Each row is a point on a tangle of strands that fork, close into loops and nearly touch. The rows are in no order.
Two points are linked if the straight distance between their rows is under 65.8. Some points are linked to none.
Vodo: [-12  27  19 -15   8  18  -4 -35  28   4   7  -4  11  18   8  -6 -13  -5
 -16 -21]
Bemiz: [ 11   5  -2  11  21  -2  13  41  12 -10   4  12  -8  28  13 -33  24 -41
 -20 -17]
lemu: [-12  19  37   4   3 -11  -2   0   4  -8  12  -8  -4   0 -42 -21  -4   8
   6 -10]
zaz: [-12  11 -24   3  10   0   2   6   8  47   5   9  13  19   8 -20 -11  -7
 -20 -18]
fubi: [-10  -8   9 -26 -23 -25 -13  13  -1 -17  27   1  22  -4   3  19  12   9
  10  14]
diz: [  0   6   0  26  21  -4 -14  -4   6 -12   3  26  13   3  13   9  -7  -1
  25   6]
tob: [-17  13  22   8   0  24  45 -12 -19 -11  16  -9 -15  -7   6  23   1  23
   2  -2]
far: [ 14  -4  16 -16 -17   2 -18  16  -4  21   1  14  40   0   9   2  33   9
  41  -4]
Zugig: [ -4 -15 -12   0 -26  20  25   0 -11   5  15 -34 -18 -34  13  45  11  -1
  -2  30]
Dufu: [  9   7  19  -1  32   2  -3  17  -7 -22 -37  17 -22   9  -2 -25  14   5
 -19 -13]
mul: [ -7 -29  45 -24  -6  -5  17  -4  -5   0 -10 -13  -4   3 -19  20   6  10
  -4   4]
Gufeb: [ -3  48 -25   3   8  10  -8  -7   8  12  -9  21  -3   2  -9 -30   3   8
  20  -1]
pudu: [-14  -1 -20 -34  -2 -12   9  10  33   3   4 -33   0  27 -16  -5 -13   4
 -26   8]
toli: [  1   5  36  -3   2   1 -17 -16 -15   5 -37  28   2   7   3  10  29   4
 -10 -19]
sonog: [-11 -27  11 -13  10  -5  15 -29  13 -23  21  -2   4   1   5  -7 -32   1
  10  12]
fid: [ 22 -26 -26  -6  11 -20 -15  34 -44  16  13  11   2  -2  11  -1   3  12
  -5  23]
tolu: [ -1  -2 -26  -6  21  -8 -12   8  -5  -8 -11  30  31   6  33 -14 -11  36
  20  -1]
tus: [ -5 -21 -30 -20  -6  -7   6  -8 -10  17  -2  28  -4   5  30 -18   2 -23
 -29   1]
pemop: [ -5  -6  38   7  -1  -2  21 -16 -24  17  -5 -14 -28  -3 -37  11  -3  -5
   5  11]
dopa: [  8  32 -22   5   4   7   8  17  -9 -17  10  15  -8  -9  -8 -21   3  14
  33   8]
letim: [  1 -13 -17  -7 -26  10   8  16   8  18  -4 -23  -6 -28  -7  35  12  -5
  27  33]
zutum: [ 18  26   3   8   7  21 -28 -44 -11   1  -1 -33 -18  -6  -6   0 -41  -8
  13  -1]
tal: [  0   4 -25   7  -8  -8  -8  28 -17  36  13   3  22  -1   2 -10  -3  16
 -11 -17]
Bili: [  1  45  16  26  16  27  17  -9  -4   7  22 -15 -28   6 -16 -10   0 -13
  -6  -8]
Nog: [  1 -28 -16 -21  -7  -5   4   6  16  -3  14 -26   5   8   9  12 -13  -6
 -16  11]
kel: [ -6 -37   9   0  17 -15  17  25 -27   2  16 -11   2  14  23  17 -10   3
 -38  -3]
panik: [ -7   0  17 -16 -14  16   6 -26   6 -14 -22  -2   3 -10  16  27   0  14
   7 -11]
fuda: [  3  -9 -17  -8  -6 -11  -1  -3  26 -31  27  -4  -5   9   2  -6  -5 -29
 -12  15]
deriv: [-17  -2  18   9  11 -31   1  16 -11  -9   2  18 -16  -1 -36 -42   5   8
  -9   3]
vap: [-10 -21  17  15  24 -21   0   4   5 -12 -53  22 -12   5 -13 -17   6  10
 -12  -7]
sobe: [ -9  38  -2 -18  13  12   0  -7  33   8  -1  16   3  25   6 -19   6 -11
   1  -9]
mari: [  5  22   9  14  20  11   2  -1 -11  -4 -34  28 -22  11   2   9  32  -6
  -4   2]
ginik: [ -7  19  -9  16  -7  14  37   3 -15 -11  22   8 -16 -16   0  -6   3   3
   6  -3]
Rele: [ 15   4 -16 -16  10  14  -9 -10  31  10   0 -43 -13  21 -19 -11 -21 -12
 -29   3]
felis: [ 14 -12 -14   6   6  -6 -25  -6  -9 -17 -29   2 -13 -21  -1 -31 -32   6
 -16 -15]
vena: [-14 -28  -1   4 -16  -9  28  -2  -4 -18  15  12  -8 -13  12  16   8 -10
 -18   7]
vum: [ -5  -9  -1 -17  -6  13   7  13  11  -5  -7 -13  25 -14  37  33  -1  25
  14  -5]
fiv: [  9   3  -5  14   2  10  12  14  34 -16  -9   1  -2  15   7   1  20 -33
 -14 -16]
sidaf: [  8  -3  -9  16 -22   4  -4  22  22   6  13 -45  10   6 -13  20   1  -6
 -38 -22]
buva: [ 13  18 -11   9  -7  28 -12 -41  23  -2   6 -55 -17   3 -25  -2 -24 -11
  -5   1]
ler: [  4 -14  15  34   3 -11  -1  10  22 -27 -16  26   6   4   3   4  23 -30
   1 -15]
samiz: [ 13 -13  -8  10   1   2  13  29  -9  21 -19  27  20   3   8 -30  24   7
  15 -24]
gogi: [ -4 -30  14  -2  12  -2  18 -28  -1 -10 -10  -1  -9  -7  -6  16 -26   4
  32  28]
bule: [ -3   9 -26  -9  14 -14  -1  28  27   6 -19   0   7  13 -21 -45 -11  16
   4  -8]
Vazo: [  4  -2 -34   0  13 -20 -14  24 -30  -4 -11  14  -7   0   4  -3   3  26
 -26   9]
keri: [-17   7   8  29  -4 -29   1  -5 -34   2  -7  14 -17 -20 -41 -33  -2  19
  19   8]
pugo: [ -4 -17 -23  11  -3 -22  -6  10  15  22 -32   4   3  -6 -34 -24 -12   8
  -3  -5]
zipev: [-16   3  12  -1  25 -18 -16  -2   1   3   5  -1   4  20   0  -8 -21   5
 -33 -10]
leva: [-15  -4 -27 -35   3 -18  19  37  15  10  -7 -13   8  26  -2 -28  -6  14
 -12  -4]
sodes: [ 11   8  41  -2  -7  -4 -35 -17  -9 -12  -4  17  11   3   1  24  18 -16
   5  -6]
kime: [ -1 -10  -7 -17   0 -11   8  20   2   2   0  17   6  24  21 -33  13 -29
 -11 -14]
vemu: [  2  18  35  -6  -3   9  -1 -25 -21  24 -20   5 -22  -2 -30 -17   6  -6
   4  -9]
Rozuz: [ -7 -13 -10  -3 -39  -7  -6 -12 -10 -10  -6  32  19 -30  19   5  15   2
  10  -9]
Nera: [ -6  34   1  -1  14  -6  -9  -7  12   1 -21 -10 -23  18 -37  21   4   3
  24  35]
Muv: [ -2  10   7  -6   3  18   1 -30  -2 -32  19 -42 -11  -1  -7 -10 -31  24
 -26 -13]
Kelu: [  8  10 -27  -4   6  -7 -22 -13 -23   6  -3  41  28   2  26 -29  18  29
  14  11]
Gaz: [-15  -6  -6  23   5 -22 -11 -15 -12   1 -36  41   4  -9  -3 -28   8  20
  -5  -9]
liron: [ 21  16  19  34  17  37  20   4  -9   2  17 -16 -10   4   8  15   1 -12
  -6 -21]
nefi: [ -4  16  -9  34 -18   0   2   9  -5   2  -4 -13 -11 -13 -11  43  14  -5
   3   8]
sopul: [-16  -1  25 -41  -1 -11 -12 -20   2  18   8   0  16  23   7  -5 -11  -1
 -17 -12]
pibud: [ 11  24  13  -7   6   8 -24  11 -12  14  23  17  25   6  19  22  24  11
  33   9]
Vupun: [ 30 -10  22  -9   2   7 -27 -17  -5 -34   3  -2   1  -3  15  19 -10 -20
   7   1]
nuv: [ -4   1   8 -14   5 -30 -13  13 -15 -18  34  18  -1  10 -13   4  11   1
   5  31]
paf: [ -2   9   1  57  14   1 -12   6  33   1   6  -9   4   1  -7 -23 -18 -19
 -20 -30]
lepiv: [-18 -27   1  -4  -1 -12  15  -6  -1  12 -27  23   1  -7  -8   9   1  17
  23  21]
rami: [ 12 -37   8  19 -18  -2  21  18   2 -20   1  10   9 -14  15   5  15 -24
  -3 -22]
Pizaz: [-24   5   5  27   4  -9  -4 -19  31   6  -8   2   7  -4 -18 -32 -28   2
  -5 -23]
ker: [-18  19 -14  35 -14   9  24  -2   1   8  19 -16  -8 -12 -10  18  -6   7
 -18 -11]
tipu: [  7   4 -10  -2   8  -6 -13 -19   8 -33  26 -22 -18   3 -14   9 -21 -11
 -13  30]
vasi: [ -3 -23 -19 -14 -13 -10  -3  23  15  31   8  -4   4  -4   2  30  24 -20
   8  40]
tasi: [-11   4 -11  -5 -12   9  30  13   1  39 -11  20   3   1   1 -20  21  -2
 -10 -23]
Doz: [-11 -23   1 -10  -3 -36   8  24  -7 -17  30   5   2   3 -17 -28  -8  -3
  -5   8]
bul: [ -2 -29   0   5 -13 -22 -21 -15   0 -16 -25  36  24 -13  15 -16   1  -1
   6 -17]
mubig: [-12 -10  -9 -19 -12 -14   4  -4 -25   7  21  26  -5  -7  16   7  10  -3
 -24  11]
tiluf: [ -3  -5 -19  23   0   1  11  14 -43  27   2  14   3 -24  10  14  -2  33
  27  12]
Dif: [ -5  28  13   9   4  13   7 -26 -30 -22  12 -23 -24  -4   8  33 -14  15
   5  10]
Zuga: [ -9  15  25  -5   0   0   6 -11  14   9 -26 -15 -23   3 -48 -26  -5   1
  -6  -7]
Sikad: [  1 -14  17 -20   0   9  11 -40  -6 -17  22  20 -10  -6  20  -2 -12 -26
   2  12]
raziv: [-14  -7  30 -22 -33  -8 -10  14  20  -1   9 -10  27 -11   4  39  31   1
  19   8]
geze: [  8 -29  25   3  24 -11  -5  14 -18   9  -9 -17  -7  16  -2   0 -14  -5
 -44 -16]
Vavi: [ 16   9  -5 -24  -8  11 -19 -17 -14 -11 -24  -1  -8 -17  -6 -13 -18  14
   9  -9]
pafed: [ -8 -24  -8  -9  -9  43  28 -22  12  -8  24 -48  10   0  35  27  -3  21
 -18  -3]
Setus: [ 14 -18  -3  20  -8  -3  -2  11   7   1   4 -18  10 -14 -23   1 -26   1
  18  -8]
senar: [ -6 -21 -21 -36 -16  -9  -4  41  11  31   5   0  25   8  32   3  43 -19
  16  26]
lurek: [ 22  -4 -10  20 -11  -9 -21  38  -5   8  21 -17  25  -7 -11   1 -12   4
   1 -24]
giku: [ 24  -3  -5  21  26  15 -18 -19  13 -25  -2  -1  -2   1  19   5 -28 -16
  10   5]
Sop: [ 18  14   2  57   6  23   3  11  13  -3  -6 -21  -7  -3  -7   2  -1 -18
 -14 -32]
Pesi: [  1  -7  14 -37 -31  -6  -6  26   8  21 -12  -5  17  -8 -16  10  44  12
  23  11]
Sel: [ 10  12 -39  14  20 -14 -43  -5 -26   6  -8  29   8   4  19 -10  -2  18
 -15  12]
miba: [ -4 -17   2  19 -15 -18   1  -6 -18  -6   7   9   1 -28 -25 -18 -21   8
  19  -7]
kifuf: [ 20  31  -4  23 -12   7 -24  -6   8  -1   7 -34 -15  -4 -37   5 -10 -22
  -7  -5]
ruda: [  0  43   4  23   0  14  13 -22 -37  10  13 -27 -38  -7 -12  13  -7  -6
  11   2]
Suled: [  3  24 -13  13  -3  -9 -21  11   6  -2  -3  -3  -6   3 -22  12   8  -6
 -14   5]
Rusal: [ 14  24  -9 -20 -16  29 -13   3  -2  18   2   3   8 -15  25  27  21  -1
  28   7]
Kisof: [  3 -18   6   5  22   2  -3  -4  13  17 -23  27  16  10  13  15   1   0
  35  13]
fugol: [ -9 -12 -22   5  -9  37  34 -29  10   5  22 -24 -11 -12  33  36  -1   0
 -11  20]
Pok: [  4  18  -8  -6   5  -2  -9 -25  18 -32  -6 -30 -27   5 -32   8 -19  -4
  22  39]
dula: [  7  -5  17 -51 -24  13  -4 -30   4  -7 -21  -5  -1 -11  -5  -1  -3   2
   3 -10]
kora: [ 11  -5  -1 -29  -3  39  19  11   3  -4  16 -34  13  -7  50  31   3  14
  -4  -5]
Sol: [  4  -6 -13 -29   0   5  12  26  15  15  29  10  14  18  29  -2  17 -30
  26  19]
Keb: [  5  39  15   5  15  23 -29 -39   6   4  -7 -15 -12   5   1  -4 -25  -6
 -20 -18]
Lufo: [  7 -20 -14 -14  16 -16   4  34 -23  18  27  21   9  18  24  -8  18 -10
  10  28]
Zete: [ -1 -20 -13   6   4  -4   8  22   3  -8 -12   7  23  -6  25   4 -15  22
   9 -17]
Fovo: [-24 -19  34   7   7 -13  28 -10  -4 -25  -5   6 -11   0 -10   9   1   9
 -15   0]
Bapa: [ 13  18  -5 -17 -19  22   0 -17  21   3 -10  21   7  -5   9  -2  17 -18
  37  -3]

A tip is a point with one link. Name the tips that can be reached along the links from each point below, in the order of the rows.
ker -> kel, pugo, Nera, Pizaz
Vupun -> Rozuz, Sikad
far -> samiz, Bapa
panik -> felis

How many points has the smallest loop of links through each point below? Write 0 if it is on no loop.
ler -> 8
kora -> 16
sobe -> 12
diz -> 0

A fork is a point with three links, a tip a point with one. Leave the first point through the second and follow the links. Name the first fork or tip that comes.
Zugig / letim -> vum
Sikad / sonog -> Rozuz
Rozuz / bul -> Sikad
Bapa / Rusal -> deriv
